Points on a hilly landscape, in no order, each with its height.
From any point a climber takes the steepest step (rise divided by distance) to one of its 4 nearest points. It stops when none of these is higher. Distance is the straight distance between rows; heights are no part of it.
K_729 (h 703): [ 1.32 -1.66 -2.55 -0.23  2.26  2.58 -0.54 -1.36 -0.81  5.90 -0.31 -0.36
  2.06  2.55  4.08  1.56  0.22 -0.12  2.93 -0.94  0.46  0.32 -0.23  0.99
 -0.77]
K_221 (h 403): [ 1.70  1.02  1.94  1.76 -2.63 -3.13 -0.51  0.30  1.71 -2.28 -0.86 -0.58
 -2.28 -3.20 -3.18 -0.15  0.08 -1.71  1.73 -2.00 -0.30 -0.33 -0.37  0.37
  0.12]
K_908 (h 438): [-4.38 -1.97 -2.13 -1.37 -2.01  2.90  2.91  2.19 -1.54  3.28  2.26 -0.20
 -1.40  3.21  3.82 -0.95  0.79 -1.54  0.18  3.52 -1.13  0.60  3.65  0.07
  1.45]
K_585 (h 546): [ 0.35  2.21  0.70 -0.07 -1.16 -4.57  0.37  0.30 -2.84 -2.39 -1.73  0.60
 -2.35 -4.58 -2.90  0.84 -1.02  0.84 -2.00  1.88 -0.19 -1.57 -2.72 -0.34
 -1.33]
K_693 (h 596): [ 1.50  0.22  0.47  1.10 -2.75 -1.36  0.22  0.22  0.16  2.59 -1.22 -0.22
 -4.36 -2.36 -1.02  0.11  1.25 -2.25  4.37 -1.88 -2.28 -0.31  4.01 -2.14
  2.22]
K_146 (h 540): [-1.29 -1.52 -1.78  0.49  1.91  2.92 -0.96  0.51  1.22 -1.15  3.63  0.00
  4.81  6.00  2.11 -1.50  0.16  0.72 -3.33  2.56  1.98 -0.25 -1.66  2.52
 -1.09]
K_164 (h 605): [ 0.57  1.04  1.78 -1.45  0.72  1.59  0.10  2.40  0.49 -3.27  0.52 -2.42
  2.14 -2.31  0.60 -2.63  1.19  1.20  0.62  2.39  2.16  2.95 -0.01 -1.92
  0.92]
K_640 (h 691): [ 3.90 -1.79 -1.52  2.40  0.50 -1.05 -1.86 -4.53  1.39  5.26 -2.53 -0.03
  0.66  1.35  0.85  3.51 -0.67 -1.52  3.16 -5.09 -0.72 -0.95  0.59  0.21
 -0.53]
K_441 (h 400): [-0.31  2.78 -0.50 -0.73  0.59 -4.80  0.20 -1.62 -3.83 -1.89 -0.87  1.23
 -1.44 -2.44 -2.19  1.50 -1.27  1.57 -3.92  3.05 -0.47 -3.44 -3.76  0.61
 -2.12]
K_428 (h 127): [-0.47 -0.64 -0.07  0.82 -1.65 -1.86  0.81 -0.34  3.54  0.68  0.64  2.02
 -2.84  2.78 -3.50  0.23 -0.31 -2.05  0.71 -4.92 -2.66 -2.37  3.47  0.91
  1.50]
K_121 (h 515): [-2.33  2.18 -0.15 -0.07 -0.57 -2.90  1.78  0.00 -5.40 -0.13 -2.03  3.72
 -4.40 -3.36 -1.61  1.98 -0.25  0.60 -2.25  3.67 -2.51 -3.30 -0.09 -0.58
  0.28]
K_593 (h 82): [-5.59 -1.19 -0.13 -1.62 -1.35  1.06  2.15  3.21 -1.14  1.04  0.30  5.72
 -4.44  2.87 -0.91 -0.84 -0.79  0.13 -2.47 -1.27 -2.43 -2.58  4.80  0.43
  3.86]
K_656 (h 254): [ 1.00 -1.15 -0.30  1.01 -2.42 -0.52 -0.13 -0.04  4.76  1.84  1.98 -1.66
 -0.32  2.86 -2.15 -1.62 -0.52 -2.40  2.26 -3.57 -1.90 -0.04  4.32  2.03
  2.62]
K_706 (h 627): [-1.17  2.93  1.08 -2.72  2.14  1.37  1.48  2.11 -2.55 -3.34  0.86 -1.45
  1.20 -4.01  1.10 -2.52  0.59  3.35 -1.69  5.72  1.21  2.99 -1.42 -2.80
  0.79]
K_563 (h 230): [-0.71 -0.49  0.30  0.03  0.01 -3.46  0.23 -2.37 -0.87 -1.23 -0.37  3.40
 -1.74  2.51 -3.35  1.95 -0.85 -0.67 -3.09 -2.70 -1.52 -4.15 -0.98  1.46
 -1.79]
K_672 (h 367): [ 2.16  1.83  3.77  1.35 -4.03 -0.62 -0.68  2.61  3.65 -2.82 -1.49 -2.15
 -2.76 -5.74 -2.93 -1.62  0.40 -1.74  3.39 -2.43 -1.02  2.29  0.64 -0.63
  1.88]
K_287 (h 864): [-1.92 -0.67 -0.70 -0.77 -0.21  2.87  0.88  2.92  0.64 -1.99  2.93 -1.46
  2.72  3.09  1.58 -3.15  0.54  0.72 -1.00  4.24  0.68  1.62  0.94  0.55
  1.27]
K_413 (h 601): [ 4.07  0.73  2.46  0.70 -1.22 -0.99 -0.56 -1.89  0.95  1.83 -3.54 -1.01
 -2.30 -5.44 -1.81  0.80  0.68 -1.53  5.05 -4.76 -0.70  2.16 -1.10 -1.95
 -1.02]
K_973 (h 662): [-0.14 -0.69 -0.90 -0.48  0.12  0.38  1.08 -0.75 -2.21  3.56  0.96  1.01
 -1.28  1.54  2.66  1.26  1.73 -1.29  1.81  0.95 -0.32 -1.25  2.19 -0.51
 -0.41]
K_32 (h 708): [ 2.35 -2.05 -2.69  0.06  3.38  4.38 -2.81 -0.86  3.14  2.63 -1.66 -3.16
  5.79  1.63  2.37 -0.94 -0.50 -0.01  3.04 -1.82  0.75  4.85 -0.90  0.32
  0.05]
K_652 (h 679): [ 0.56 -0.15 -0.02 -1.35  0.75  1.30  1.06  0.25 -1.85  1.48 -0.05 -0.52
  0.16 -0.32  2.53  0.33  1.45  0.61  1.80  2.11  0.96  1.49  0.37 -1.83
 -0.18]
K_82 (h 787): [ 3.21 -0.67  0.49  2.00  0.41  1.87 -4.09 -0.97  5.22 -0.20 -0.89 -3.10
  4.17  1.49  0.59 -0.70 -1.07 -0.35  1.42 -4.26  1.45  2.77 -0.71  0.53
  0.05]
K_370 (h 669): [ 2.11 -2.84 -3.52  2.38  2.37  2.82 -4.60 -0.96  4.72  2.11 -0.70 -2.82
  5.77  4.53  2.94 -0.01 -1.63 -0.87  0.58 -2.87  0.50  3.24 -0.84  2.07
 -0.22]
K_473 (h 760): [-2.20 -0.89 -1.41 -0.97  3.37  2.50  1.95 -0.07 -3.55  4.03  1.38  1.25
  2.12  2.80  5.81  2.16  0.47  0.49 -1.23  3.87  2.15 -0.26 -1.47  1.14
 -2.16]
K_341 (h 638): [ 1.11 -1.13 -1.58 -0.84  0.85  3.02 -1.28  1.95  2.02 -0.02  1.87 -1.95
  4.39  3.05  2.63 -2.63  0.41 -0.74  1.61  0.91  1.90  2.09 -0.34  0.97
  0.35]
K_178 (h 380): [ 1.44  1.65  2.26  0.46 -2.31 -2.21  0.03  1.53 -1.20 -1.24 -2.54 -0.45
 -4.27 -6.46 -2.01 -0.95  0.95 -0.38  2.51 -0.50 -0.67  1.11 -0.16 -2.54
  0.59]
K_297 (h 711): [ 2.97 -1.57 -2.22  0.89  1.52  0.87 -1.98 -2.31  1.31  4.33 -0.72 -1.17
  2.58  2.27  2.38  2.35 -0.34 -0.44  2.85 -3.07  0.80 -0.25  0.02  0.78
 -0.85]
K_226 (h 373): [-3.06  2.91 -0.27  0.05 -0.76 -2.80  0.84  1.60 -3.05 -3.12 -0.60  2.14
 -3.54 -3.79 -3.70 -0.13 -1.96  2.23 -3.10  4.36 -1.59 -2.41 -0.77  0.56
  1.20]
K_564 (h 724): [ 2.68 -1.91 -1.98  1.25  2.83  2.39 -3.85 -2.00  2.80  2.14 -1.68 -2.54
  4.33  1.74  2.30  1.05 -0.59  0.46  2.25 -3.08  1.67  2.83 -1.04  0.20
 -0.72]
K_166 (h 164): [-1.98 -1.56 -1.40 -1.01 -1.61  0.10  1.52  0.78  3.21  2.34  2.61  1.45
 -1.86  4.85 -1.53 -1.67 -0.30 -2.04  0.16 -3.02 -3.00 -1.10  5.22  1.72
  2.69]
K_384 (h 661): [ 0.16  0.56  0.51 -0.36 -0.98 -0.12  0.67  1.41 -0.91 -0.74 -0.07 -0.98
 -1.62 -2.37  0.84 -0.96  1.68  0.19  2.07  1.31  0.30  0.69  1.39 -2.15
  0.92]
K_445 (h 630): [ 1.92  1.60  3.91 -0.38 -0.22 -0.31 -1.22  0.71  2.69 -3.51 -1.35 -2.49
  1.17 -4.02 -1.96 -1.62  0.18  0.19  0.76 -1.68  1.71  3.16 -2.42 -0.82
 -0.83]
K_811 (h 113): [-3.12  1.12  0.13 -0.88  0.07 -3.24  1.78  0.38 -2.04 -1.37 -0.32  4.61
 -3.45  0.14 -3.55  1.10 -0.62  0.84 -4.20  0.03 -2.47 -4.23 -0.14  1.38
  0.54]
K_198 (h 820): [ 0.66  3.21  0.60 -1.68  2.22 -1.91  0.34 -1.00 -3.52 -1.43 -1.91 -0.13
  0.58 -4.45 -1.01 -0.29 -0.63  3.56 -2.05  2.47  1.48  0.78 -4.93 -1.40
 -2.62]
K_24 (h 460): [-2.19  1.09  0.09  0.29 -1.29 -1.31  0.92  1.15 -3.14 -1.01 -0.85  1.93
 -4.34 -3.55 -0.38  0.48  0.24  0.70 -0.29  3.65 -1.43 -1.68  1.98 -2.12
  1.44]
K_651 (h 538): [ 0.79  1.73  3.16  0.65 -2.25 -0.55 -0.32  3.25  3.10 -5.11  0.52 -2.81
  0.39 -3.14 -1.77 -2.36 -0.02  0.30  0.46  0.89  0.85  1.76  0.21 -0.20
  2.01]
K_68 (h 363): [-4.15  2.16 -0.25 -0.69 -0.20  0.23  0.92  3.43 -0.26 -4.83  2.57  0.40
 -1.35 -2.23 -1.89 -1.92 -1.99  3.18 -4.29  5.77 -0.15 -0.91 -0.07 -0.17
  3.26]
K_993 (h 547): [-3.47 -1.94 -1.63 -0.81 -1.10  2.67  2.17  2.71  0.97  0.13  3.72 -0.54
 -0.13  3.89  1.12 -2.70  0.44 -0.62 -0.27  2.66 -1.08  0.56  2.81  0.68
  2.25]
K_494 (h 621): [ 3.14 -0.98  2.39 -0.29  2.42  2.57 -0.98 -2.45  1.83 -0.70 -3.01 -2.30
  1.22 -5.17 -2.10 -0.27  0.60  1.12  3.14 -3.81  1.09  3.83 -3.38 -1.93
 -2.42]
K_756 (h 700): [ 2.05 -0.14  0.07  0.05  3.35  0.90 -2.12 -2.04  0.30 -1.59 -2.50 -1.10
  3.64 -1.56  0.50  0.33 -1.00  3.13 -1.39 -1.96  3.13  1.91 -4.00 -1.11
 -2.67]
K_71 (h 741): [ 1.47  0.29  0.71 -1.65  3.93  1.43  0.20 -1.72 -2.07 -1.17 -1.73 -0.53
  2.47 -3.53 -0.09 -0.47  0.33  3.34  0.04  0.64  1.91  2.44 -3.92 -2.05
 -3.07]
K_355 (h 640): [ 4.05 -0.85  1.32  1.65  0.26  0.06 -3.59 -2.85  3.21 -0.24 -2.75 -2.03
  1.54 -2.09 -0.54  1.78 -1.34 -0.51  1.43 -5.29  0.81  1.73 -2.75 -0.87
 -1.13]
K_434 (h 642): [-0.20 -2.34 -2.64 -0.14  5.17  3.94 -1.28 -0.30 -1.19  2.29 -0.95 -0.22
  5.03  2.68  5.26  1.04 -0.07  1.81  0.56  0.55  2.05  2.22 -3.52  0.81
 -2.16]
K_613 (h 622): [-1.93 -1.08 -1.01 -0.42 -1.24  0.31  1.67 -0.07 -1.63  3.65  0.84  1.96
 -3.27  1.87  1.63  0.73  1.15 -1.84  1.49  0.28 -1.94 -1.69  4.18 -0.10
  0.93]
K_129 (h 446): [-1.31  1.16  1.36  0.43 -1.37 -1.05  0.34  2.49  1.40 -4.92  1.50 -0.63
  0.31 -1.00 -1.91 -2.00 -0.28  1.29 -1.87  2.47  0.85 -0.14  0.56 -0.08
  1.35]
K_193 (h 631): [ 1.70  0.27  0.35  0.02 -1.56  0.34 -0.47  0.99  2.34  0.63  0.65 -2.11
 -0.07 -0.55 -0.04 -1.32  1.05 -1.65  3.04 -1.34  0.24  1.55  2.45 -0.99
  1.15]
K_778 (h 610): [ 3.31  0.10  0.02  0.14 -0.97  0.42 -0.29 -0.79  1.79  3.63 -0.56 -2.36
 -0.16 -0.82  0.40  0.13  0.99 -2.18  4.51 -3.24 -0.62  1.60  2.53 -0.73
  1.45]
K_285 (h 602): [ 2.45 -1.19 -1.33 -0.47 -0.75  1.59  0.45 -0.33  1.27  5.56  0.29 -2.62
  0.47  1.50  2.36 -0.53  0.74 -1.90  4.62 -1.81 -1.92  1.99  3.35 -0.12
  1.74]
K_304 (h 488): [ 1.30 -0.28 -0.20  0.84 -0.90 -2.62  0.19 -2.21 -1.55  1.85 -1.07  1.62
 -2.34  0.71 -1.12  2.68  1.06 -1.69  1.42 -1.59 -1.15 -3.07  0.54 -0.35
 -1.02]
K_934 (h 609): [-1.72 -1.92 -2.16 -0.56 -1.41  2.39  0.77  2.74  2.91 -0.29  3.82 -2.25
  2.47  4.26  1.09 -3.60  0.26 -1.86  0.75  1.15 -0.92  1.21  2.44  1.71
  1.94]
K_84 (h 224): [-1.89  2.71  0.02 -0.35  1.00 -2.77 -0.18 -0.76 -0.82 -4.07  1.84  1.20
  0.73  0.59 -2.41  0.63 -2.18  2.19 -5.72  3.15  0.33 -2.94 -3.44  1.40
 -1.29]
K_634 (h 718): [ 1.52  0.48  0.33 -1.42  3.79  0.05 -0.38 -2.59 -3.37  0.28 -2.21  0.66
  1.73 -2.21  1.10  1.56 -0.05  2.95 -0.37  0.43  2.04  0.14 -4.58 -1.71
 -3.26]
K_81 (h 687): [ 3.00  0.32  2.90  0.09  0.03  1.71 -2.22  0.29  4.40 -1.95 -1.07 -3.48
  2.37 -2.27 -0.82 -1.82  0.28 -0.90  2.77 -3.31  1.84  3.86 -0.74 -0.65
  0.32]
K_300 (h 58): [ 0.14 -0.03  1.29  2.26 -3.41 -2.15  0.45  1.49  3.92 -1.70 -0.25  0.82
 -4.13 -1.19 -4.32 -0.37 -0.41 -2.25  1.39 -3.12 -2.44 -1.67  3.54  0.31
  2.61]
K_642 (h 598): [-0.60  2.92  1.34 -1.03 -0.37 -0.78  0.51  2.55 -1.51 -3.62 -0.05 -1.17
 -1.45 -5.66 -1.14 -2.03  0.09  2.99 -1.25  4.40  0.86  1.90 -0.64 -1.93
  1.43]
K_241 (h 335): [-2.57 -0.28 -1.21 -0.34  2.28  0.89  1.05 -1.23 -1.59  0.05  3.00  2.62
  1.77  5.76  1.64  1.26 -0.45  1.15 -4.76  1.69  1.29 -2.46 -1.46  2.49
 -1.99]
K_639 (h 697): [ 2.28 -0.69 -1.19 -0.42  1.90  0.42 -0.59 -2.60 -1.58  3.19 -0.94  0.68
  0.13  0.00  2.15  2.50  0.66  0.43  2.34 -2.03  0.70 -1.21 -0.63 -0.65
 -1.46]
K_47 (h 667): [-0.34 -0.69 -0.61 -2.49  1.57  4.61  0.77  1.73 -1.72  0.91  1.03 -1.61
  2.43 -0.10  3.10 -2.90  1.95  0.16  1.90  2.65  1.19  3.95  0.06 -2.02
  0.56]
K_823 (h 658): [ 1.04 -1.15 -1.14 -1.67  3.28  4.62 -0.66  0.50 -0.32  1.09 -0.22 -1.62
  4.31  1.03  2.87 -1.84  1.13  0.83  1.82  0.69  1.89  3.13 -1.53 -0.52
 -0.80]
K_362 (h 611): [-0.16  0.55 -0.54 -1.53  4.38  2.37 -0.06  0.05 -1.88 -0.62  0.66  0.19
  3.71  0.49  3.34 -0.15  0.54  2.60 -1.83  3.66  2.94  1.51 -3.15 -0.11
 -1.94]
K_913 (h 185): [ 0.57 -1.03 -1.07  0.83 -1.24 -1.50 -0.48 -2.69  3.70  3.52  0.38  2.21
 -0.82  5.44 -3.08  1.32 -0.91 -2.59  0.04 -6.67 -2.61 -2.39  3.17  2.09
  0.83]
K_519 (h 360): [ 2.04 -0.16  1.71  3.05 -2.96 -3.78 -1.60 -2.90  3.91 -0.99 -1.18  0.36
 -2.00  0.77 -4.51  1.71 -0.73 -3.55  0.33 -6.61 -1.89 -2.36 -0.65  1.38
 -0.37]
K_804 (h 768): [ 0.12 -0.58 -0.78  0.62  0.76 -1.48 -0.36 -2.15 -0.03 -0.38  1.01  1.80
  0.97  3.44 -0.27  2.14 -0.22  0.26 -2.59 -0.85  0.47 -3.25 -1.55  1.34
 -2.02]
K_303 (h 612): [ 3.07  0.72  1.55 -0.89  0.33  0.59  0.11 -0.33  0.19  1.15 -2.12 -1.44
 -0.68 -4.06 -0.78 -0.85  1.76 -0.08  4.06 -2.10  0.50  2.58 -0.79 -2.66
 -0.96]
K_265 (h 668): [-0.87 -0.57 -1.46 -0.71  2.14  3.35  0.30  1.83 -0.94  0.83  2.10 -0.56
  4.19  3.73  4.19 -1.54  0.42  0.02 -0.56  3.50  2.00  1.34 -1.03  0.63
 -0.59]
K_436 (h 550): [-2.99 -0.35 -0.34 -0.82  2.19 -0.27  2.39 -2.19 -4.94  4.62  0.16  3.83
 -2.08  2.10  3.16  4.25  1.39 -0.85 -1.48  2.66 -0.46 -3.54  0.84  0.39
 -2.10]
K_703 (h 617): [ 3.63  0.86  1.75  0.98 -2.01 -4.01 -1.24 -2.36 -1.50 -1.40 -4.15 -0.61
 -1.66 -4.89 -2.82  1.68 -1.34 -1.06  0.21 -3.29  0.74  0.10 -5.46 -0.03
 -3.05]
K_181 (h 365): [ 2.90  1.40  3.82  2.62 -3.69 -2.27 -2.80 -0.15  4.96 -3.95 -1.20 -2.64
  0.19 -2.63 -2.75 -0.02 -1.38 -1.43  0.86 -4.39  0.52  1.27 -2.25  0.82
 -0.78]
K_595 (h 593): [ 2.66 -0.24  3.69  0.01  1.00  0.80 -3.26 -1.73  2.29 -3.99 -3.79 -3.01
  2.21 -5.47 -1.99 -0.95 -1.26  1.57 -0.54 -3.85  1.69  3.53 -5.05 -1.10
 -2.95]
K_350 (h 449): [ 0.50  1.32  1.99  1.76 -2.60 -2.68 -1.16  1.59  2.66 -4.67  0.34 -0.43
 -0.81 -2.29 -2.97 -0.56 -0.32 -0.22 -0.77 -0.62  0.45 -0.86 -0.14  0.42
  0.41]
K_161 (h 664): [-2.48  0.97 -0.41 -2.27  1.14  2.98  2.02  2.63 -2.36 -0.91  2.58 -0.74
  2.63  0.80  3.49 -1.72  0.96  1.74 -1.84  6.33  2.01  2.20 -0.80 -0.89
  1.20]
K_759 (h 528): [-2.13 -0.09 -0.15  0.23 -1.56 -0.16  1.35  2.07 -1.04 -1.15  0.74  1.67
 -3.42 -0.31 -0.87 -0.39  0.76  0.46 -0.11  2.12 -1.47 -1.80  3.32 -0.71
  2.48]
K_828 (h 604): [ 1.10 -0.49 -0.15 -0.45 -0.43  2.72 -1.20  2.25  3.98 -0.66  1.53 -4.12
  4.67  1.97  1.09 -3.68  0.00 -2.05  2.37 -0.13  0.35  3.58  1.22  0.46
  1.60]
K_424 (h 541): [-5.79 -1.37 -0.94 -0.37 -1.29  1.96  3.12  0.74 -4.99  3.54  0.41  2.64
 -4.37  0.24  2.85  1.73  0.86 -0.92 -0.68  3.45 -2.12 -1.85  4.73 -1.14
  1.70]
K_540 (h 201): [-7.04 -1.69 -1.27 -1.96 -1.06  2.58  3.05  2.91 -1.59  1.02  2.29  3.73
 -2.47  3.92  1.56 -0.86 -1.07  0.56 -3.28  2.04 -1.51 -0.46  3.68  0.91
  2.67]
K_641 (h 336): [-3.76  0.02  0.15 -0.92  0.49 -1.29  2.30  0.12 -2.65  0.13  1.12  3.25
 -2.48  1.59  0.41  1.54  0.61  0.44 -2.77  2.52 -1.29 -3.28  1.59  0.87
  0.19]
K_542 (h 356): [-4.45 -1.24 -1.22 -0.86  0.58  2.36  2.95  0.69 -1.79  2.00  2.66  2.29
 -0.94  4.60  2.81  0.29  0.73 -0.57 -2.60  3.09 -0.12 -1.34  1.69  1.94
 -0.43]
K_116 (h 370): [-5.61 -0.99 -1.40 -1.40 -0.56  2.94  3.21  3.82  0.05 -1.49  4.01  0.85
  0.58  3.81  1.69 -2.35  0.03  0.83 -3.01  5.49  0.06  0.37  1.79  1.28
  2.82]
K_262 (h 437): [-0.73  0.90  0.93  1.45 -2.41 -2.35  0.54  1.03 -0.70 -1.86 -0.73  1.63
 -3.65 -2.37 -2.54  0.18  0.29 -0.62  0.57  0.04 -1.27 -1.99  1.46 -0.23
  0.70]
K_791 (h 177): [-6.35  0.21 -0.18 -0.87 -0.44  1.01  2.76  2.00 -2.97 -0.97  1.04  4.90
 -4.53  0.56 -0.69 -0.14 -1.30  1.45 -3.58  2.44 -2.07 -2.28  3.08  0.00
  3.60]
K_381 (h 657): [ 3.53 -0.51  0.86  0.83  0.94 -1.57 -2.18 -2.90 -0.44  0.12 -2.73 -0.15
  0.35 -2.66 -0.43  2.02 -0.71  0.32  1.31 -3.99  0.84  0.74 -3.65 -1.31
 -2.85]
K_227 (h 624): [ 0.81  1.81  0.45 -0.96  0.11 -2.08  1.17 -0.67 -4.80  0.32 -1.78  1.56
 -2.53 -3.78  0.62  1.02  0.85  1.37 -0.55  1.78 -0.16 -1.15 -0.69 -1.74
 -0.99]
K_986 (h 448): [-1.99  2.55  0.11  0.11 -1.43 -2.38  0.98  1.44 -5.26 -1.56 -2.27  1.36
 -4.92 -6.28 -1.97 -0.15 -0.95  1.38 -0.85  4.96 -1.53 -1.26 -0.11 -1.51
  1.43]
K_482 (h 474): [ 1.59  0.90  1.11  1.39 -1.27 -3.76 -1.90 -1.76  0.03 -3.75 -1.28 -0.60
  0.91 -1.53 -2.69  0.93 -1.83  0.38 -3.61 -0.49  1.13 -1.49 -4.52  0.68
 -2.50]
K_813 (h 256): [-2.96  0.50 -0.36 -0.20  0.70  0.33  2.23  0.57 -1.17 -1.89  2.77  1.64
 -0.09  2.72  1.05  0.32  0.50  1.30 -3.39  3.71  0.26 -2.05  0.18  1.28
  0.05]
K_926 (h 620): [ 1.97  1.24  2.27  0.05  0.88 -0.62 -2.01  0.22  1.55 -4.20 -1.17 -1.81
  3.43 -2.31 -1.03 -0.96 -0.78  2.05 -2.08 -0.15  2.14  1.86 -3.70 -0.81
 -2.11]
K_338 (h 508): [ 2.27 -2.08 -1.97  1.40 -0.70  1.16 -2.09 -1.20  4.86  3.28  1.90 -2.59
  4.16  4.60  0.35 -0.65 -1.09 -2.11  1.88 -3.03 -0.80  1.41  2.22  2.64
  1.14]
K_52 (h 571): [ 2.86 -0.12  0.85  2.09 -1.39 -3.17 -1.80 -3.24  0.63  0.29 -1.63  0.03
 -1.00 -0.09 -1.64  2.53 -0.84 -1.90  0.31 -4.63  0.14 -2.38 -1.58  0.39
 -1.67]
K_19 (h 503): [ 0.82  0.03  0.25  0.95  1.28  0.20 -2.33  0.06  1.39 -3.13  1.43 -1.18
  3.90  2.09  0.70 -0.75 -0.23  1.86 -2.69  0.87  2.57  0.15 -1.96  0.37
 -1.01]
K_898 (h 635): [ 1.82  0.22  2.14 -2.18  0.98  3.23  0.28  1.11  1.79 -1.50 -1.21 -3.44
  2.47 -3.16 -0.59 -3.30  1.47  0.25  3.14 -0.75  1.32  5.27  0.26 -2.22
  0.70]
K_358 (h 255): [-2.28 -1.14 -1.01 -0.85  0.44 -1.42  1.39 -0.72  0.62  1.81  1.01  4.31
 -1.54  6.23 -1.09  0.87  0.14 -1.12 -2.15 -3.63 -1.60 -3.63  1.95  2.10
 -0.32]
K_43 (h 663): [ 0.06 -0.68 -0.65 -0.76  2.42  0.64  0.24 -1.92 -3.19  3.08  0.07  1.42
  1.05  1.55  3.76  3.13  1.01  0.64 -0.04  0.89  1.57 -1.84 -0.95  0.21
 -2.17]
K_225 (h 536): [ 0.67  0.11  0.24  0.72 -0.96 -1.43 -0.37  0.11  1.25 -1.78  0.93 -0.14
  0.30  0.75 -0.96  0.56  0.02  0.26 -0.49  0.19  0.61 -1.19  0.22  0.07
 -0.19]
K_841 (h 650): [ 2.78 -2.46 -1.78  2.25  0.57  0.02 -3.52 -2.89  3.97  1.45 -0.51 -1.46
  3.18  3.45  0.13  1.99 -1.44 -1.00  0.07 -4.39  0.69 -0.04 -0.35  1.55
 -0.89]
K_969 (h 388): [ 0.44  1.45  1.13  1.68 -3.03 -4.59  0.12  0.76 -0.64 -2.27 -3.03  1.39
 -4.99 -4.35 -4.90  1.15 -0.64 -1.69  0.20 -1.21 -1.90 -2.28 -0.68  1.14
  0.11]
K_531 (h 375): [-1.96  1.16  0.70  1.14 -1.91 -3.61  0.86  1.13 -0.74 -3.29 -0.89  2.34
 -3.39 -2.64 -5.31 -0.13 -1.47  0.34 -2.62  0.99 -0.92 -3.06 -0.44  0.89
  0.93]
K_954 (h 334): [ 1.43 -1.32 -1.67  1.21 -1.70 -0.72  0.62 -2.14  3.17  4.17  1.33 -0.58
 -0.28  4.32 -1.59 -0.30 -0.37 -2.87  2.10 -4.43 -3.13 -0.99  4.56  2.61
  1.56]
K_119 (h 753): [-3.12  1.18  0.15 -1.49 -0.08  0.64  2.34  1.18 -4.81  0.90  0.70  0.49
 -2.51 -2.23  3.58  0.74  1.39  1.70 -1.12  6.08 -0.07  0.77  0.81 -2.10
  0.90]
K_437 (h 476): [ 0.26 -1.32 -1.36  0.49 -0.17  0.35  0.19 -1.49  1.02  2.71  1.87  0.52
  0.80  4.85  0.36  0.91 -0.06 -1.62  0.09 -1.99 -0.83 -1.93  2.14  1.51
 -0.52]
K_408 (h 569): [ 0.38 -1.42 -2.03 -0.12 -1.11  1.87 -0.31  0.94  2.74  2.95  2.94 -2.21
  2.40  3.82  1.39 -1.91  0.18 -2.03  2.12 -0.31 -0.99  1.13  2.66  1.72
  1.54]
K_572 (h 688): [ 0.91  1.59  0.34 -0.63  0.70 -1.47  0.56 -0.76 -2.15 -0.98 -0.16  0.50
  0.41 -1.63  0.21  1.17 -0.09  1.75 -1.31  1.99  1.07 -1.23 -2.55 -0.04
 -1.65]
K_904 (h 579): [ 1.46 -1.68 -1.38  1.53  0.73  1.48 -2.17 -0.59  2.78  0.63  1.53 -1.88
  3.83  4.24  0.93 -0.20 -0.53 -0.72  0.05 -1.85  0.92  0.29  0.17  1.65
 -0.64]
K_692 (h 641): [-0.29 -0.40 -0.33 -0.48 -1.53 -0.29  0.81  0.50 -3.37  2.53 -0.55  0.78
 -3.78 -1.72  1.83  0.42  1.50 -0.72  2.93  1.03 -1.61  0.12  3.26 -2.92
  1.12]
K_452 (h 709): [-1.64  0.58 -0.42 -1.55  1.30  0.98  2.47 -0.64 -4.17  2.00  0.76  1.12
 -0.97 -0.33  3.85  1.62  1.90  1.04 -1.11  4.11  0.47 -0.16  0.11 -1.29
 -0.75]
K_250 (h 439): [ 1.02  0.55  0.13  1.42 -0.81 -4.69 -0.17 -2.03 -2.36 -0.66 -1.99  1.95
 -2.22 -0.98 -2.49  2.52 -0.38 -1.03 -1.41 -1.34 -0.78 -3.30 -2.62  0.17
 -2.07]

Where does a climber stop that starts at each point below?
K_778 => K_119
K_19 => K_198
K_221 => K_82
K_424 => K_119
K_300 => K_119
K_304 => K_82
K_24 => K_119
K_672 => K_82
K_811 => K_198
K_129 => K_82

Call two points neighbours if one is among the 4 nearest of the other. Go from one point of each pair to the other, from neighbour to neighbour, staying as high as possible. Name the lowest point that can't be avoided.
K_473 / K_287 => K_265
K_198 / K_804 => K_225
K_119 / K_82 => K_43
K_119 / K_473 => K_452
